Each row is a point on a landscape with many valleys, with its height.
A ball rolls from a point to the lowest of its 3 nearest points, and stops where none of them is lower. Distance is the straight distance between rows; heights are no part of it.
gadul height 827: [151 104 183 133 182 167  93 109]
bofe height 594: [108 127 159 123 133 162  95 119]
Fosa height 553: [143 133 143 129 168 150 102  82]
piguk height 61: [223 122 100  91 102  98 137 109]
Liso height 757: [142  97 189 136 169 158  87 128]
Laro height 595: [153 127 114  93  40  95 161 175]
dimil height 549: [119 136  89 127  96  99 151 131]
Zunut height 488: [111 110 157 154 188 150 139 146]
Lan height 57: [207 136 112  98 109 101 105  80]
guvu height 75: [166 135  79 123 124  91 142 100]
Veka height 493: [138 138 125 135 177 147 117  90]
fuzu height 559: [ 76 137 127 140 126 142 140 151]
med height 385: [119 138 116 133 153 139 128 107]
Papus height 863: [167  89 189 152 204 152 110 118]
fil height 198: [116 139 116 115  94 119 120 113]
Teza height 507: [ 72  95 168 160 138 154 137 207]
rulor height 591: [ 82 142  82 156 147 113 185 151]
tesun height 587: [181 126  94 101  75  91 182 163]
Kig height 170: [105 137 127 137 154 144 130 131]
bapi height 613: [132 122 156 145 185 153 123 120]
Det height 199: [123 141  95 136 147 113 141 108]
sep height 394: [ 91 136 124 150 151 140 148 141]
dapuf height 134: [121 133 110 113  70 103 127 132]
nasi height 581: [133 125  72 132  95  78 181 163]
sukit height 79: [179 141  97 123 152 109 113  58]
Lil height 489: [111 124 149 132 152 160 111 128]
tir height 98: [123 135 123 105  56 110 110 125]
bobam height 494: [102 124 128 152 177 147 150 139]
voge height 67: [190 125  91 108  99  93 148 128]
vid height 415: [ 99 145 105 127 115 120 138 127]
koli height 723: [ 65 126 148 138 119 158 129 170]
saf height 58: [172 138 117 103 109 115  93  75]
gup height 391: [131 137 112 142 176 132 140 100]
Zini height 602: [ 68 118 134 154 149 155 153 177]
kede height 777: [163  73 217 152 176 136  85 139]
vem height 596: [113 136  95 117  53  92 151 166]
zilov height 215: [ 91  87 180 151 145 150 125 187]
musod height 590: [ 83 124 157 141 145 161 123 157]
dimaf height 579: [117 137  74 129 112  92 163 142]
Segi height 439: [ 65 142 125 125  67 127 127 164]
venu height 589: [183 123 106  94  67 100 180 172]
Vef height 171: [125 144 114 129 131 124 120 103]
zoni height 65: [201 126 101  97  92  95 134 116]
Nibeg height 289: [ 92 144 114 124  94 114 128 137]
fipo height 550: [145 132 137 141 201 149 124  85]
Ligu height 64: [151 143 122 105  88 110  96  93]
sok height 598: [122 132 158 116 129 165  82  99]
miton height 76: [159 130 110 110  89 100 123 113]
Muv height 584: [146 131  88 113  72  89 162 156]
kon height 541: [159 135 116 128 182 136 120  66]
tuf height 532: [107 134 112 152 178 136 158 129]
nise height 582: [156 118 152 155 221 151 137  99]
Tugis height 419: [120  89 185 156 171 148 121 171]
Pofar height 80: [144 139 113 105  78 107 110 119]
vozot height 576: [109 137  84 129  92  91 161 159]
Zer height 588: [137 128 124 151 211 143 147 107]
lor height 578: [132  87 197 146 164 150 102 154]
Zugik height 769: [122 109 189 131 152 170  90 132]
nepa height 89: [138 145 123 118 129 132 104  85]
Lub height 677: [ 86 133 153 132 120 153 116 140]
sito height 424: [ 97 142 129 105  32 107 122 160]
Sapa height 502: [ 79 127 123 155 153 142 164 161]
mag height 380: [ 89 142 119 118  61 110 124 148]
buka height 593: [136 141 155 118 139 152  87  86]
Vabim height 605: [111 144 146 112  96 146  85 111]
fasov height 597: [148 140 146 113 129 148  73  70]
kadu height 71: [153 144 106 126 140 120 117  81]
Lur height 425: [ 81 105 163 152 156 153 139 177]
zuzik height 592: [179 125 112  94  66 100 157 151]
dede height 62: [165 138 104 112 112 104 112  90]
bub height 673: [ 64 141 112 143 117 130 155 166]

Where does a ball stop that starts at each point below?
bapi => zilov
venu => Lan
Pofar => Lan
vozot => Lan
koli => Kig
Papus => zilov
musod => zilov
mag => Lan
